A landscape with many valleys, sampled at points; each row gives a point and its height.
From any point a ball takes the steepest step (drop divided by distance) to one of its 5 nearest points. It stops when none of these is lower. Distance is the straight distance between rows; heights are no part of it.
j249 height 42.5: [ 24 -10 -54  -2  28 -35 -12  31 -30   6  23]
j16 height 8.0: [-33  41  40  -3  -6  31 -22 -22  25  14 -22]
j704 height 34.3: [ 17  -8  -2  -3   9  -5   7   8   8 -15   8]
j350 height 44.1: [  8 -20 -26  -2  -4 -19   6  20 -17  -3  17]
j180 height 7.6: [-11  33  11  -7  37  19 -21  -5  20  13 -51]
j169 height 19.9: [-17 -36  -9  14 -52  -5  34  -7 -29   9  25]
j780 height 39.2: [ 33  -9 -41 -11  45 -35 -15  30 -11  -2  12]
j136 height 21.2: [ 23   6 -15 -11  54 -20 -15  -7   7   2 -36]
j20 height 11.8: [-24 -31   9  22 -69   0  44  -8 -24   2  30]
j424 height 15.9: [-25  30  45   0 -25  35 -16 -30  26   8  -5]
j733 height 43.3: [-12 -28 -15   9 -28 -14  26  10 -22   1  21]
j751 height 72.3: [  0  -3  17   2 -24  20  10  -3  11 -18   7]
j143 height 19.4: [-14 -21   6  11 -51   6  27   7  -7  -7  18]
j118 height 7.4: [ 16  13  -7 -11  58  -8 -20   1  11   7 -50]
j271 height 21.7: [ -5  18  29  -2  -1  22 -11 -19  17   3 -19]
j639 height 19.8: [ 27  -4  -9 -12  27 -12  -5   3  10 -10   0]
j963 height 23.8: [-55  37  46  -6 -11  36 -26 -17  25  19 -19]
j172 height 41.9: [ -8 -29 -25   9 -21 -23  21   8 -29   9  31]
j548 height 42.0: [ 27 -13 -45  -3  38 -32 -12  32 -20  -1  18]
j636 height 54.4: [ -2  13  27  -1 -11  22  -4 -14  17 -12  -6]
j149 height 23.2: [ 16   1   7  -6  13   0  -1 -11  13 -10  -5]
j534 height 6.8: [  9  21   0  -9  51   0 -16  -5  14   8 -52]
j657 height 6.0: [  6  22   9  -5  32   4 -13 -14  18   2 -37]
j586 height 7.8: [ 13  20 -11 -13  72 -14 -21   5  12  10 -60]
j913 height 13.6: [ 28  -5 -16  -9  37 -19 -11   4   5  -8  -5]
j504 height 44.4: [ -4 -28 -35   3 -10 -24  15  15 -32   9  26]
j134 height 3.3: [ -1  21  17  -6  18  11 -13 -15  19   7 -31]
j637 height 24.1: [ -7   3  28   7 -34  27   9  -6  14 -17  16]
j80 height 7.7: [ 17   7  -1  -9  38  -5 -13  -8  13  -1 -30]
j580 height 7.9: [  6 -16  -1   1 -10  -2  14  11  -3 -12  11]
j927 height 13.0: [-23 -28   0  17 -62  -1  40  -5 -23   0  25]
j489 height 9.3: [-30 -23  16  19 -63  11  32   1  -4  -5  22]
j889 height 23.7: [-42  36  49  -6 -19  37 -20 -29  31  14 -12]
j715 height 8.2: [-19   5  37  12 -54  35  12  -8  12 -16  21]
j267 height 48.8: [ 14   6  15  -3   3   9   5  -9  13 -13  -6]
j614 height 9.2: [  4  10  17  -3   8  13  -8 -18  20  -4 -17]
j272 height 77.6: [ 36   1 -26 -14  54 -27 -15   3   3  -3 -15]
j221 height 42.9: [ 21 -12 -66  15  14 -41  -6  21 -55  23  30]
j914 height 8.5: [-25 -11  25  15 -66  25  28   5  -4 -14  24]
j527 height 9.6: [-24  21  46   4 -36  37  -8 -23  23  -5   7]
j741 height 8.3: [ 31  -8 -30 -12  44 -25 -10  15  -8  -7   6]
j714 height 8.1: [-20  11  42   4 -48  41   6 -13  18 -14  18]
j246 height 15.3: [-27  38  32  -3  10  30 -21 -12  25  14 -37]
j26 height 86.0: [ 37  -1 -29 -16  57 -29 -19  10  -4  -4  -1]
j155 height 42.7: [ 25  -8 -66   5  27 -42 -10  32 -47  19  25]
j440 height 24.7: [ 23  -8 -16  -6  26 -15  -2  14   3 -15   5]
j22 height 42.6: [ 15 -15 -49   2  18 -34  -6  29 -36  10  23]
j321 height 69.4: [  1 -17   3   6 -19   4  18  12  -9 -11  15]
j470 height 9.4: [-17  36  23  -6  16  19 -19 -12  25   9 -37]
j4 height 34.7: [ -9 -29 -22  12 -33 -22  27   1 -35  12  28]
j360 height 43.0: [ 16 -15 -29  -7  20 -25   0  22 -17  -4  18]
j338 height 6.5: [ 10  20   4  -8  43   4 -15  -7  18   9 -46]
j92 height 44.8: [  4 -21 -48  10  -2 -38   7   9 -50  17  33]
j30 height 32.5: [ 28   3 -13 -12  48 -18 -14  -2  10  -2 -26]
j160 height 28.1: [-16  25  33   1 -15  29 -11 -24  21   5 -11]
j828 height 14.0: [ 21   0  -2 -10  22  -7  -2  -4  10  -7  -9]
j408 height 25.0: [-15 -28  -5  10 -46  -5  32   6 -22   3  24]
j769 height 8.4: [-19 -13  21  11 -53  19  22   6   4 -14  19]
j86 height 12.5: [-33  24  53   0 -37  40 -17 -32  30   5   7]
j867 height 51.2: [ -4 -21 -17   4 -14 -12  17  15 -17  -2  16]
j674 height 10.8: [-13  -4  25  10 -40  26  15   5   8  -9  14]

Write out the way that a ball takes from each point below.
j22 | j548 > j741
j143 | j769 > j715 > j714
j249 | j780 > j741
j674 | j769 > j715 > j714

Call two points neighbours if one is among the 5 nearest of the other. Go from one point of each pair to the other, from neighbour to neighbour, staying as low as possible. Name the highest point that can't be avoided.
j714, j16 | j424
j580, j16 | j704
j741, j134 | j828

Where does a ball stop that starts at each point below?
j221 | j741
j4 | j714
j408 | j714
j246 | j134
j30 | j134
j751 | j714
j20 | j714
j155 | j741
j636 | j134
j267 | j134
j639 | j741
